A landscape with many peaks, sampled at points; each row gives a point and its height.
A climber steps from a point to whichever of its 2 nearest points has the largest rise for the distance, and stops where none of them is higher. Distance is the straight distance between rows; heights are no part of it.
Z_778 h=198: [106 134  93 127 136 118 135 178 155  52 110  97 100  98 148 113 142 130
 157 121  95 128  93 138 158 216 166 110 213 123 105 117 157 124 149 196
 127 171  74 172  97  89 106 142 206 125 113 155  80 145 133 179 142 122
  86 116 128 100 138 132 109]
Z_375 h=685: [129  99 161 125 158 141 154 105 153 192  98 147 119 204 170 132 124 114
 113 140 154 129 186 107  83  63  92 168 133  88 100  80 149 131 111  98
 129 144 209 163 104 107 183 151  82 112 145  98 133 118 105 159 128  64
 115 158 141 129 116 144 116]
Z_450 h=669: [102  89 130 145 145 108 102 142 168 149 155  82 145 159 164 130 128 126
 134 118 113 162 127 142 131 112 121 125 137  89 127 125 118 114 141 138
 137 126 137 161 115 133 140 121 113  96 170 106 148 150 123  89 129  95
  98 110 136 143  80 132 117]
Z_816 h=482: [140  95 146 124 178 141 162  80 123 164 114 174 111  78 113 161 131 105
 132 117 151  92 124 156 128 100 138 148 129  94 159 101 156 137 156 124
 111 119 172 140 134 102 198  86 138  91 128 125 137 131 107  95 151 135
 103 177 133 111 185 179  74]
Z_900 h=825: [140 114 110 131 152 116  68 136 160 179 126 156 131  71 177  69 142 155
 116 155 157 139  85 153 170 121 161  83 121 118 112  93 108  84 137 152
  80  57 162 131 127 106 151 127  57 104 178 151 106  91  83 158  85 127
 127 137  98 153 152 183  93]
Z_387 h=589: [164 105 106 115 139 104 112 114 131 166 123 129 149 110 141 134 143 119
 122  97 141 114 103 149 119 151 135 155 155 132  78 162 124 124  72 166
 117 148 139 149 143  94 148 114 179 119 126 139  96 144 104 135 125 108
  90 129 126 122 105 157 114]
Z_389 h=125: [101 103 104 140 111  64 106 137  77 113 128 104 183 173 112 130 178 124
 176 116  89 153 137 176 165 116 150 119 131 109 160 129 173  98  98 114
 157 120 141 127 153 155 100 122 125  98  99 127 175 105  94 138 129 130
  99  91  85 107 118  75  76]
Z_444 h=546: [152 108 140 136 172 114 141 140  99 189  98 134 159 115  89 131 160 135
  71  47 142  91 121 150  89 158  89 177  53 124  89 168 162  83  23 149
 118 125 177 132 168 102  83  88 145  84 117 162 103 127 100 166  76 154
  77 149 101 127 117 152 104]
Z_989 h=791: [140 110 144 149 145 107 128  82 153 163 143 134 115  62 139 126 110 170
 122 149 156 193 111 175 176  88 159 117 120  86 181 106 118 153 157 121
 126 103 145 155  99 122 204  96  94  89 165 124 190 155 113  81  86 150
 129 173 119 159 188 178  81]
Z_31 h=41: [138 117 129 105 107  79 113 120 146 125 154 111 149 206 134  97 136 136
 155 126 137 161 152 112  83 118 140 169 185 137  83 143 144 121  89 117
 122 181 116 148 138  98 118 173 173 135  99 134  74 117  84 188 136  93
 118 126 106 116  77 108 165]
Z_275 h=653: [ 98 129 121 117 122 181 111 148  91 132 105 164 124 106 115 100 148 121
  73 114 115  55  92 102 110 139 159 126 144 158 144 107 110  74 144 134
  83 132  81  86 143 107 155  71 179 137  65 170  75 122 146 154 152 171
 109 190 111 116 183 150 101]
Z_174 h=18: [167 129 120 107 109  99 127 119 148 152 136 137 141 198 137 112 124 142
 127 102 158 142 103 117  91 148 149 192 181 168  74 164 107 112  61 131
 112 176  97 101 151  97 133 167 227 156 100 134  39 137  97 193 125 108
 134 156  96 114  79 140 176]
Z_88 h=726: [114  99 151 138 189 188 180 122 138 149 106 120 116 111 114 205  98  75
 109 119 101  67 127 110 137 130  85 137  98 115 130 139  97 157 150 120
 149 136 164 133  90 153 138 113  98 133 172  87 166 139 203  71 157 114
 149  71 178 112 121 130 119]
Z_527 h=612: [116 126 129 131 110 174 162 173  93 125 108 132 117 110 101 176 135 115
  73  56 162  43  91  98 129 190 123 149  97 172 125 169 115 125  85 128
 128 157  70  96 131 111 107  83 202 143 105 161  87 141 204 108 150 187
 132 162 133 109 139 138 136]
Z_575 h=309: [136 145 142 127 177 148 140 126 133  90  90 173  93 128 131  98 142 129
 188 174 107 115 174 122 120 130 126 125 197  96  96  78 210 153 151 165
 138 166 183 172  76 111 159 177 125 112 132 130 132 137 148 199 142 109
 130 144 145 120 206 139  97]
Z_239 h=456: [196 147 159 121 154 151 145  95 146 129  95 182  98  62 139  95 103 158
 121 180 181 119 134 126 112 122 126  98 117 125 111  84 123 145 171 133
  94 105 169 151  97 114 165 161  78 150 142 159 121 129 109 157  96 131
 123 191 128 164 203 175 112]
Z_81 h=715: [ 91 122 119 106 125 135 102 136 160 108 173  87 128 145 160 142 102 100
 149 143  61 127 131 150 171  97 120  99 127 129 151 133  76 147 167 132
 142  83 128 126 106 174 107 138  65 130 161  85 182 152 160  67 156 124
 133  58 159 151  74 125 159]
Z_7 h=289: [115 150 140 137 146 145 131 128 143  84 110 120  85 107 155  93 125 143
 177 175  82 161 154 145 159 124 152 102 189  93 132  89 155 162 177 162
 127 141 128 180  65 131 152 168 126 103 140 131 150 146 150 166 115 110
 136 144 147 135 173 159  87]
Z_149 h=137: [133  80  88 117 113  70  97 127  46 116 148 114 172 149 120 117 183  95
 184 126 110 138 104 170 160 132 183 134 177 124 146 149 115 121 140 126
 137 109 110 108 163 155 133 110 164 105  78 123 159 108  85 107 143 124
  95 112 109 104 106 128  93]
Z_688 h=623: [ 80  97 116 134 113 172 115 173  80 129 136 105 141 102 142 111 142 146
  81  83 110  56 102 109 131 169 158  87 116 128 128 154 117  74  95 123
 108 155  47  80 169  95 116  63 166 115  69 163  66 123 145 159 132 184
  92 179  87 109 150 152  97]
Z_464 h=158: [ 86  86 119 154 127 106 120 142 116  94 166  56 149 113 127 158 148 139
 137  99 108 147  98 137 160 167 177 100 154  92 178 144  98  98 174 149
 134 127  54 137 144 127 109  57 171  80  95 103 128 175 107  73 132 150
  91 123 114 101 101 111  87]
Z_812 h=511: [171 139 123 106 104 133 134 156 142 105 128 103 122 109 118 164 108 110
 120 107 129 133  98 146 150 195 122 139 144 193  94 190  95 156  99 173
 152 132  89 112 118 125  80 157 207 158 142 144 103 165 152 104 121 126
 137  88 152 120  92  96 214]
Z_263 h=94: [ 89 153 108 153  54  71 138 134 138 110 155 110 153 219  99 151 132 152
 139 114 131 228 176  94 131  92 135 124 123 114 137 118 195 116  85  54
 177 181 101 111 160 110  79 158 122 100 133  96 149 114  98 161 126 117
 148 111  80 122  90  46 140]
Z_46 h=686: [112 117 147 136 136 155 158 109 103 167 114 173 117 113 114 118 139 130
  86 106 133  48 112 117  72 101 159 162 155 132 161 121 145  96 136 129
  95 162 100 107 156  77 195  74 197 121  78 153  85 131 108 134 138 171
  82 218 101 117 199 162  76]
Z_592 h=782: [134 180 134 100  82 132 153 117  59  71 125 125 114 178 107 145 131 112
 162 163 105 144 178  92 146 114 133 145 140 163 116 133 164 201 167  90
 170 127 103 104 127 167 131 160 137 119  91  99 163 105 147 121 171 138
 187 110 168 110 129  66 184]
Z_867 h=597: [164  77 169 127 141 101 127 106 163 177 161 117 144  68 119 167 104 128
  96  83 158 158  82 145 138 130 162 153  84 124 147 193  73 150 129 127
 137 131  88 140 174  96 165  75 195 109 150 131 114 194  87  22 135 150
  78 178 114 152 106 163 105]
Z_991 h=679: [133 124 120 145 138 181 173 167 163 136 103 130 102 136 119 179 103 113
  91 106 146  77 136  86 101 146 114 157 150 139 107 147 112 128 118 153
 129 160 127 148  99 109 132 151 172 151 146 120  95 162 183 148 148 120
 147  96 162 118 118 124 148]
Z_817 h=504: [ 92  78 131 136 158 149 119 115 124 172 147 161 128  95 142 145 150 118
 130 117 135  85 114 137 100 114 137 118 125  82 150 109 123  95 125 147
 103 124 140 123 162 109 167  72 137  97 121 121 120 123 111 108 142 142
 110 146 126 113 144 142  81]
Z_684 h=786: [123 123 124 105 106  79 107  94  82 176 149 149 157 127 116 125 151 120
 137 130 132 156 109 163 132  77 122 122  96 118 175 107  91 134 135  83
 131  83 157  92 180 155 173  85  73 132 106  88 187  94  88  62 152 147
 133 133 105 132 131 119 119]
Z_156 h=650: [154 117 155 117 156 142 119 126 180 144 128 123 115 184 178 104 102 143
 130 135 121 148 169 122  97 106  98 167 157  99  84 116 140 146 107 151
 142 165 181 176  88 109 158 177  92 132 159 114 128 153 113 149 114  74
 108 144 164 151 101 156 143]
Z_975 h=218: [121 126 101 109 138 132 108 187 178  82 124 114 104 128 185  92 130 133
 171 128  82 117 126 128 126 175 139 104 192 128  82 104 136  96 139 193
 127 136 104 173 100 115 110 178 145 142 142 143  73 117 125 184 152  98
 108  80 142 115 113 125 121]
Z_937 h=627: [124 129 144 130 127 169 195 115  65 129  93 148 114 107  86 179 129 103
  62  80 170  68  92 108 114 149 107 152  67 174 146 158 130 145 115  91
 126 126 111  90 136 128 135  53 166 151  96 155 108 135 194  74 161 197
 154 184 150 120 169 131 148]
Z_917 h=643: [156 157 145 115 109 165 182 125  97 119  91 169 102 115  93 131 140 127
  64 114 170  66  94  91  83 134 127 161 105 187 116 150 124 146 127 117
 107 136 101 103 129 105 137  98 184 170  85 169  89 133 164 136 151 177
 166 194 150 143 189 130 132]
Z_704 h=538: [166 158 153 128 127 157 168 138 152 119 133 142 114 122 103 132  83 132
  80 116 161 120 123  97  84 149  95 142 124 188  95 175 113 138 105 137
 139 153  87  92 140 124 100 168 164 191 140 128  80 161 166 117 117 124
 171 134 128 136 111 132 216]
Z_285 h=807: [149 122 136 145 143 126 108 106 132 141 138 135 121  46 123 119 125 141
 112 147 156 148  91 157 167 122 179  97 121 117 177 106 120 157 160 149
 102 114  95 144 128 103 174  89 147 110 133 163 132 149  95  79 109 161
 121 187 109 145 174 175  91]
Z_184 h=65: [130 153 130 117  81  72 120 135 138 102 156 108 164 202 113 124 112 127
 145 106 124 188 150 107 122 144 123 141 149 155  99 164 142 143  77 103
 145 164 101  96 153 142  79 167 172 152  98 126 107 118 106 163 128 110
 150 100 112 109  68  81 191]
Z_61 h=566: [166 147 140 123 135 155 148 135 159 161 148 165 122 156 119 138  91 130
  52 107 144  76 112  68  62 129  84 176 114 186  76 164  90 103  91 119
  98 150 137  60 139 129 100 150 147 180 134 139  31 117 133 169 133 131
 170 144 119 128 108 143 202]
Z_701 h=703: [170 101 146 142 181 191 167 151 170 142  85 132  99  99 126 210 105 107
  89 115 159  40 124 103 132 137 102 139 116 136 127 141  93 156 143 158
 135 154 171 150  69 119 138 118 135 153 174 112 119 173 215  88 162 117
 143  91 182 123 124 152 113]
Z_581 h=758: [142 158 146 134 105 122 120 119 178 109 150 128  93  99 153  90  68 164
 125 186 134 175 140 109 138 111 122 108 127 136 171 101 116 155 191 109
 136 107  93 114 118 137 136 162 104 152 154 116 164 171 113  82 115 145
 152 147 130 166 140 124 165]
Z_766 h=565: [150 101 122 121 151 123 146 129 104 165 104 138 153 139 105 126 158 126
 114  57 138  80 117 144  91 174 122 173 133 143  81 191 156 105  33 157
 117 171 141 141 148  98 101 105 198 101  91 156  81 136 132 152 105 133
  81 159 103 108 106 136 109]
Z_248 h=81: [120 188 105 121  54  81 124 134 136  90 145 110 150 203 126 126 120 142
 148 140 127 194 183 113 128  98 128 118 135 146 128 139 170 149 101  66
 160 144 109  99 148 140  72 183 101 156 126 120 126  81  92 155 137 117
 174  99  84 128  67  52 169]
Z_354 h=699: [142 125 162 131 127 132 138 114 155 132 148 115 130 138 114 149 102 136
 131 126 123 161 144 125 123 117  98 132 113 122 116 136 124 159 126 119
 146 146 146 141 119 137 131 138 126 128 156 116 177 175 150  84 116 116
 128 114 150 138 105 126 156]
Z_660 h=492: [105 111 107 139 123 140 105 157 126 154 146 104 157 118 101 133 143  98
  80  87 111  72  97 115 127 146 100 105  50 128  98 184  95  56  62 113
 112  92 144  74 181 161  66 101  82 142 135 143 102  61 128 133 116 140
 128  84  96 123  70 121 139]
Z_962 h=115: [ 96 142 111 171  94  78 143 118  99  99 102  90 170 185  62 166 160 128
 162 106 103 185 179 147 142 116 116 120  94 106 168 144 200 118  94  73
 187 151 121 135 168 146  77 117 117  90 113 106 173 112 127 128 114 144
 135  87 109 112 119  52  97]
Z_338 h=658: [143 150 122 124 124 172 158 169 137 136  90 151 105 141 109 170 139 114
  35 115 173  51 100  82  99 139 117 178 119 197 124 147  90 134 122 144
 113 136  95 106 120 112 119 148 175 184 129 142  63 137 176 143 158 151
 159 125 138 127 140 143 152]
Z_631 h=604: [159 145 134  99 143 152 150 112 123 159 140 160 139 178 118 177 109 102
  93 117 162  91 112 112  95 129  65 177 107 169  80 158 110 137  84 118
 116 141 169  72 134 157 108 158 123 178 145 121  89 105 140 149 133  98
 176 113 112 123  87 111 208]
Z_229 h=787: [105 137 129 152 175 134 146 125 136 143  90 148  96  76 120  92 127 142
 131 178 166 159 120 154 160 105 135  73 131  78 161  60 169 126 154 130
 126 104 165 154  98 139 162 112  81  85 163 142 153 122 148 156  90 120
 141 162 115 122 218 152  58]
Z_957 h=514: [ 87 135 108 154 103 163 108 167 152 120 156 101 136  95 112 124 109 123
  68  86  98  78 121  97 105 176  95  90  62 140 119 173 115  85 109 119
 104 120  91  73 161 132  50 120  86 162 152 141  89  94 174 134 104 138
 137 102 108 124 100 111 155]
Z_234 h=783: [105 148  98 128 120 101 100 125 155 130 113 116 125 149 160  70 146 166
 170 165 133 196 144 154 170  97 120 101 145  91 124  85 162 108 117 122
 134  93 186 173  72 133 149 154  52  95 180 114 174  89 134 188  97  85
 122 107 120 138 154 127  84]
Z_799 h=183: [115 136 102 130 141 113 122 152 111  65 133 106 110 125 146 130 140 115
 184 143  87 156 114 163 171 179 162 119 189 134 128 117 150 161 156 165
 142 134  77 160  89 123 113 153 178 117 112 143 131 143 152 142 134 125
 116  98 149 104 136 125 135]
Z_759 h=262: [118 103 108 138 141  96  79 166 186 121 143 111 130 107 197  59 147 163
 164 160 122 166  93 145 164 163 164 107 192 110  79  99  94  93 162 186
  97 134 106 186 108 107 127 144 137 118 154 129  79 117  89 169 112  99
  95 142 129 149  91 156  86]
Z_560 h=729: [115 173 119 160  99 158 144 124 139 111 107 163 109 142 125  80 141 158
 140 143 153 148 190  75  67 104 123 123 139 117 118  88 203 103 130  97
 122 169 112 127 128  97 125 143 107 131 106 137 111 118 107 199 118 132
 138 154 126 123 172 107 109]
Z_495 h=674: [ 97 131 122 137 120 133 152 124  76 100 131 120 151 142  89 186 135  84
 136 104 102 116 143 133 125 146  94 134  99 133 130 127 160 128 107 101
 150 136 120 116 155 158  77 126 116 124 113 111 165 106 152 124 138 112
 142  76 145 100 119  75 128]
Z_686 h=640: [115 140 135 128 119 136 157 114 127 139 143 132 148 173  83 182 113 101
 101 106 146 116 126  97 104 139  75 134  74 140  96 171 135 148  71  91
 126 158 139  94 160 158  79 144 132 145 129 125 134 125 167 115 117 112
 156 102 131 119  95 110 169]
Z_206 h=354: [139 127 136 103 158 149 153  99  97 126 100 141 104 153 158 146 145  99
 177 159  81  86 153 163 165  91 143 164 203 137 139 127 132 178 167 151
 165 120 165 134  59 123 169 144 124 112 135 101 163 140 159 113 174 100
 156 107 173 109 153 155 137]
Z_161 h=806: [145  96 122 128 127 103  82 111  71 170 145 147 164  95 111 126 169 134
 125 116 166 130  92 165 153 112 154 113  94 120 182 142  98 122 131 122
 121  78 126 107 185 146 136  70 126  99 110 131 169 108  87  62 135 174
 104 149  89 135 131 149  91]
Z_946 h=333: [174 136 137 109 162 160 146  99 129 116  85 162  97 157 161 117 127 135
 186 173 122  90 160 150 130 111 138 173 203 112 110 121 156 184 165 162
 149 155 180 181  47 107 177 179 144 122 124 123 136 158 179 151 152  93
 135 131 168 130 170 163 119]
Z_384 h=759: [143 147 136  84 120 108 139  70 104 171 138 183 129 143 142 125 147 102
 146 167 148 125 145 130  98  45 120 134 106 133 160  72 111 144 163  87
 108 100 183  94 139 146 179 101  60 154 103 100 164  91  92 106 173 123
 137 147 128 123 153 139 127]
Z_516 h=720: [136 125 164 115 116 133 136  89 123 157 129 179 128 116 113 134 134 118
  96 114 162 110 130 108  71  89 145 152 127 145 147 134 121 122 132 104
  79 150 112 107 176  89 177 100 167 149  95 152 102 127  83 127 143 157
 118 200 124 130 164 152 124]
Z_536 h=591: [157 153 139 154 146 161 137 129 153 117 108 125 108  93 131 103 107 160
 132 108 126 150 164 105  88 163  77 130 112 120  97 144 167 135  87 133
 130 157 138 159 124 124  97 162  91 156 162 149 126 136 142 170  79 116
 136 115 132 135 128 121 139]
Z_134 h=608: [135  90 141 145 145 106 106 124 161 144 156  75 140  69 111 176 120 124
 125 113 121 168  88 152 168 138 144 121 110 106 151 150  91 138 163 136
 135 111  96 153 148 121 140  67 161 103 156 123 160 196 105  21 124 137
  90 144 126 136 100 162 112]
Z_498 h=684: [ 85 138 103 113 103 152 104 171 156 108 162 105 120 124 153 153  95  94
 131 143  61  79 129 133 159 119 113  92 128 163 157 127  75 115 189 138
 129  81  89 101 124 172  92 157  95 141 139  79 118 112 169  91 168 122
 141  63 147 126  82  78 157]
Z_32 h=803: [123 148  83 140 154 119 100 133 143 125 117 129 115  72 154  74 147 168
 140 168 157 171 112 154 180 129 133  75 119 117 127  71 145 108 129 152
 112  95 164 151  85 131 139 138  70  97 173 145 153  94 126 186  70 112
 128 133 107 126 187 150  84]
Z_236 h=619: [150 131 117 138 135 124 116 140 167 126 107 101 127 166 172  88 124 172
 147 126 113 181 172 110  91 152 102 142 153  97  86 113 179 118  84 135
 145 151 170 183 105 102 132 176  86 129 163 136 137 100 107 198 101  86
 132  95 126 130 112 113 137]
Z_773 h=618: [178 150 114 102 124 124  90  94  79 157 130 177 149  80 139  85 162 132
 126 127 158 126  99 141 124 145 167 106 108 165 125 139  97 110 120 120
  90  94 124  92 182 136 130 117 118 155 108 176 124  74  73 147 122 166
 130 155 103 128 133 164 144]
Z_747 h=447: [169 116 110  60 128 114 107 127  67 166 109 136 186 144 111 113 166  82
 150  92 120  87 102 169 130 127  98 159  90 133  83 149 112 104  66 159
 119  85 227 143 148 162 122 131  99 151 131 153 147  67  91 157 121 101
 113  79 104 111  99 144 142]
Z_391 h=425: [166 105 115 102 128 108  80 112 123 177 123 127 146 129 139 102 146 125
 127 111 141 144 122 153 128 119  97 136 112 110  84 128 121 107  76 137
 125  76 198 130 130 143 111 148  78 150 143 137 143  94  97 145  86 102
 130  91 114 152  93 129 140]
Z_253 h=149: [129  85 111 136 110  38 113 141  96 114 163  58 176 161 112 137 155 123
 142 107 113 175  99 166 151 138 173 140 145 121 158 164  99  94 146 126
 138 123  84 126 166 151 113  88 193  93  82 102 135 173  81  86 117 135
  85 137 100 124  75 107  74]
Z_254 h=625: [136  77 153 148 177 119 134 140 156 144 142  54 157 109 124 196 114  95
 151 106  81 128 105 178 185 126 137 136 138  95 134 161  83 140 153 149
 171 118 136 173 104 128 138  63 140  77 166 113 160 190 131  29 137 117
  94 100 161 141  81 158 103]
Z_899 h=775: [126 113 151 134 132 145 119 106 187 144 143 136 100  76 139 128  94 162
 121 157 129 175 114 129 149 107 133  99 119 111 175 102  83 151 180 119
 116  97 129 146 113 133 168 120  93 133 168 103 163 181 123  62 130 159
 128 134 139 167 143 159 105]
Z_425 h=645: [141  77 155 141 177 117 117 124 144 164 129  93 156 119 127 147 124 110
 145 104 115 147 125 182 171 128 119 160 127  90 110 155 126 147 103 157
 155 118 182 176  86 128 151 117 111 101 180 115 166 180 109  73 100  86
  97 115 154 167  99 171  99]
Z_299 h=528: [110 100 136 145 160 146 123 129 133 187 123 135 127 113 124 118 145 137
  91  90 150 105 123 127  84 147 104 138  88 114 113 134 162  78  66 142
 107 125 137 143 165 105 112  86 106 104 134 137 107 113 115 140 100 136
 103 143 110 120 120 144  92]
Z_979 h=628: [ 92 117 120 148 101 134  88 156 146 131 164  88 128 117 131 127 118 151
  91 107 130 140  91 108 135 148 146  81 101 117 155 132  86  84 138 134
 111 113  59 104 177 132 100 104 148 115 101 123 100 136 117  90 119 162
 103 126  90 122  92 120 146]
Z_872 h=493: [149 133 118  97  97 135 146 145  96 108 117 131 124 151 130 180 131  97
 118 124 134 103 106 124 135 151 128 142 137 192 117 162 110 164 114 140
 134 139 114  94 124 149 109 165 169 166 113 118 108 128 181 129 151 128
 171  82 148 108  90 100 196]
Z_47 h=738: [114 126 146 103 103 123 105 140 160  96 161 104 111 126 167 109  92 139
 161 177  93 153 129 129 170  99 147 118 143 149 175 112  76 163 219 139
 148  90  89 115  99 156 116 153  98 119 128  94 152 175 126  67 164 147
 140 107 153 160 108 122 166]
Z_29 h=378: [125 128 119  92 126 115 103  98  93 113 143 120 133 145 145 117 142 113
 186 148  97 128 133 174 148 108 149 139 166 132 142 115 127 159 152 148
 126 105 155 140  90 150 138 135 121 108 129 119 155 120 131 121 158 122
 131  96 147 125 125 140 145]
Z_956 h=823: [122 123 125 137 137 134 104 115  61 118 126 149 145  40 103 108 153 116
 124 127 151 123  68 163 185 151 171  93  95 142 179 121 123 145 135 128
 111  94  92 100 152 141 139  73 148 102  98 168 145 119 101 107 110 181
 114 167 103 120 166 165 111]
Z_154 h=467: [162 137 170 128 183 133 180  81 130 140  88 192  99  79 107 130 120 132
 121 147 165  94 140 137 105 108 135 118 119  98 149  95 138 157 184 123
 107 114 174 149 112  87 220 117 118 135 115 170 137 139  90 127 124 135
 108 208 139 137 221 188  77]
Z_44 h=785: [ 89 146 140 163 122 176 161 131 103  96 122 119  94 122 104 158 102 117
 129 154  95 131 162  75 119 117 116 119 118 112 163 115 160 162 177  89
 149 146  88 116 124 149 133 115 138 122  97 103 160 133 170 105 127 151
 161 130 174 126 161  99 133]
Z_309 h=651: [ 76 127 117 139  87 160  84 170 161 100 160 101 109 111 137 143 105 126
 115 140  96 114 115  88 149 133 144  78 118 137 170 106  88  92 193 148
  97  92  48 124 144 142  97 127 107 139 123  99 100 110 122 105 142 148
 111  85 116 137 110 101 154]
Z_95 h=599: [141 123 153 128  85 163 140 177 122 128 122 124 121 115 111 178 119 115
  70  96 170  86  85 105 138 162 142 144 113 186 173 165  90 131 161 141
 141 135  40  90 142 103 119  97 228 152  87 128  74 162 170  70 160 199
 125 147 131 118 137 146 174]
Z_969 h=709: [ 88 132 114 144 125 126 134 139 130 100 135  97 130 167 129 155 114 119
 156 138 104 162 182 134 139 118 117 116 124  99 128 124 159 131  99 111
 150 140 169 142 118 140 100 150  86 124 147  94 168 114 145 140 119  91
 137  65 158 119 106  80 117]
Z_625 h=569: [151 172 136 150 133 161 147 139 159  91 120 136  95 101 107 121  82 144
 113 169 117 115 155  65  95 145  99 121  96 146 125 127 142 144 151 126
 119 131 117 132 124 142 101 177  93 161 135 135 132 135 168 152 118 135
 160 129 158 144 139  91 140]
Z_740 h=551: [109 160 151 151 104 168 143 139 170 101 143 141  92 123  84 142  84 129
  61 150 112 110 136  58  80 136  91 125  79 154 146 119 103 121 158  85
 111 134  89  84 150 145  90 133 116 173 121 120 101 147 168  98 125 134
 163 139 145 145 158  96 168]
Z_192 h=275: [103 122 115 133 152  89  97 142 165  84 134 117 111 135 172  54 132 178
 187 172 117 195 123 154 163 137 159  95 202  86 109  74 149 137 159 175
 119 145 115 187  80 112 141 157 133  97 148 141 117 131 118 187 105  84
 105 137 123 127 147 149  79]
Z_724 h=444: [160 159 133 125 130 115 128  79 140 156 114 175 111 100 161  82 119 179
 140 182 179 171 147 138 132  73 134 102 115 115 140  68 121 125 144  98
 113  78 184 136 109 129 189 148  40 139 163 126 156 123 105 150 121 132
 132 158 122 160 189 151 118]
Z_510 h=471: [132 126 108 114 113 101 103 144  76 160 133 136 184 157 107 132 156  81
 112 100 126 106 109 149 121 144  85 140  54 144 110 176 105  83  54 116
 122  87 167  93 187 177  74 134 114 146 105 129 128  57  97 155 119 120
 130  86  85 113  89 124 153]
Z_351 h=170: [ 85 106 116 153 119 104 140 143  97  71 139  90 141 111 119 129 150 130
 172 123 107 141 118 152 171 171 166 109 171 110 146 121 163 111 151 151
 138 152  59 141 127 125 113  97 197  88  78 148 123 145 117 138 118 135
 107 122 137 109 136 105  95]
Z_620 h=242: [161 123  99 101 123  87 100 138 177 108 134 133 128 135 184  63 133 155
 171 155 111 149 120 143 102 154 151 149 205 142  61 113 139 108 127 165
 113 139 106 174 110  93 139 169 146 146 131 157  61 129  75 196 119  91
 112 130 118 123  95 151 138]
Z_856 h=617: [157  91 135 107 161 123 124  86 133 190 124 153 132 123 151 147 113 116
 125 114 160  98 115 165 115 105 117 155 134 120  98 125 110 141 119 142
 114 133 178 156 114 112 182 124 127 139 145 119 137 150 114 115 130  99
 104 137 150 138 102 167 134]
Z_394 h=767: [ 99 167 120 166 140 140 150 115 149 117 112 163  95 120 134  91 144 158
 155 180 154 163 173  97 106  85 125  81 140  82 148  69 174 124 150 114
 129 134 156 149 104 114 148 142  82 101 136 125 161 107 137 185 110 123
 148 146 145 129 197 117  65]
Z_579 h=524: [163 171 150 127  91 135 147 152 165  74 132  94 115 132  98 134  75 152
 129 125 114 165 137 104 108 181 104 147 134 162  89 181 114 158 105 132
 155 173  89 119 148 129  79 195 169 169 155 140 126 177 161 109 116 106
 147 122 141 123  97  91 208]
Z_876 h=725: [124 120 160  78 140 124 140  76 147 179 113 175 109 162 153 118 110 123
 125 163 150 113 174 114  79  29 106 135 133 115 134  66  96 145 148  95
 115 108 210 132  99 120 196 135  62 142 139 103 140 114 109 131 158 103
 134 154 143 148 152 154 132]
Z_8 h=106: [ 96 152 118 174  84  54 146 125 137 116 113 112 190 237  69 162 129 122
 114 107 125 209 180 130 138  92  89 133  69 111 144 135 202 115  54  56
 187 169 131 114 177 139  57 141 111  85 140 101 158 116 112 143  86  89
 142  98  97 145  74  41 127]
Z_808 h=469: [144 141 106  85 105 107 109 128  77 128 135 130 163 136 117 130 135  93
 148 112 137 104 114 141 134 153 124 133 113 177 103 173 109 140  82 123
 125 105 125  94 152 170  93 149 139 170 109 131 133  81 132 134 139 138
 133  83 115 110  81 111 174]
Z_434 h=606: [ 78 101 107 157  94 131  85 181 103 120 162  78 149 127 145  96 145 175
  91  80 117 119 106 103 139 175 169  82 114 103 144 147 114  52 100 122
 102 135  53  98 170 108  88  85 145 103  85 149  90 122 115 145 108 164
  86 144  69 125 112 104  96]
Z_250 h=647: [147 179 108 109  88  99 102  93  92 124 133 163 147 114 146  60 151 159
 149 168 181 176 132 134 125  97 162 112 143 160 157 103 143 117 120 100
 113  90 136  87 154 139 139 137 109 144 109 159 145  64  65 160 130 154
 148 164  93 133 130 122 136]
Z_667 h=736: [158 153 151 106 117 121 154 102  87 108 132 127 123 176 109 150 119 112
 172 139 117 150 169 137 131 114 109 165 146 134 110 150 131 189 125 110
 173 148 148 132  97 158 136 157 131 137 128  95 174 147 166 110 159 111
 166 108 156 125 119 100 184]
Z_588 h=764: [ 83 111 114 135 156 108  96 145 137 111 123  92 114 136 159 102 150 131
 169 140  79 165 135 174 203 113 141 106 139  73 144  86 135 130 148 146
 155 101 178 178  67 140 121 155  63  94 185 118 189 122 141 142 102  97
 116  80 143 141 139 137  80]
Z_478 h=755: [ 94 128 136 156 147 174 179 121 103  97 107 126  99  97  95 184 113  93
 115 132 104  63 117  72 129 135  92 110  80 126 157 112 120 160 172 106
 145 127 132 111 121 165 127  80  97 137 125 102 157 128 178  74 153 145
 185 100 168 127 145  99 125]
Z_604 h=826: [122 179 137 133 111 163 172 126  53  73  99 120  87 157  97 137 151 111
 149 174 104 105 173  80 119 123 144 139 133 149 147  98 178 171 216  92
 162 111 103 112 101 142 135 125 137 125  56  96 150 100 170 133 170 161
 194 120 176 125 200  75 143]
Z_569 h=683: [142 130 130 114  96  98 113  94 119 153 138 178 137 142 139  81 143 146
 135 137 165 152 137 136  89  93 170 142 153 130 136 106 126 111 143 117
  90 128 124 108 155 119 168 117 144 143 101 138 130 108  65 129 129 141
  99 203 106 125 132 146 132]
Z_732 h=740: [115 125 137 144 147 118 122 138 136  82 136  90 133 158 137 114 120 144
 179 140  76 183 190 161 160 123 108 130 154  73 129 121 153 152 123 135
 172 156 168 186  77 132 125 146 104  98 169 130 190 154 151 148 127  92
 115  97 161 142 124 121 117]
Z_445 h=402: [160 162 107  83 125 125 105  95  99 120 134 142 133 126 152  77 148 126
 184 167 129 127 154 151 122 108 128 117 127 140 109 111 130 128 115 137
 124  97 191 119 115 147 125 150  69 141 149 139 142  82 104 161 126 120
 127 106 111 132 127 129 151]
Z_672 h=533: [ 44 148 121 172 118 164 129 160 184 106 145 126 112 124 113 151  86 120
  50 126  97  79 126  59  83 129  88  84  44 115 150 126 103  87 158 101
 104 141 100  91 154 145  70 115  67 165 136 118  88 108 179 108 116 123
 163 121 127 131 121  83 147]

Where does a climber stop that starts at each point below?
Z_817 => Z_604
Z_464 => Z_956
Z_812 => Z_32
Z_527 => Z_604
Z_29 => Z_956
Z_434 => Z_956
Z_31 => Z_956
Z_95 => Z_604
Z_134 => Z_604

Call two points neighbours if one is among the 2 nearest of the other. Go from one point of each pair to the other, from neighbour to neighbour, staying as high as possible. Name the lowest point that can't be avoided.
Z_604 and Z_32 => Z_536
Z_604 and Z_956 => Z_867
Z_956 and Z_516 => Z_434
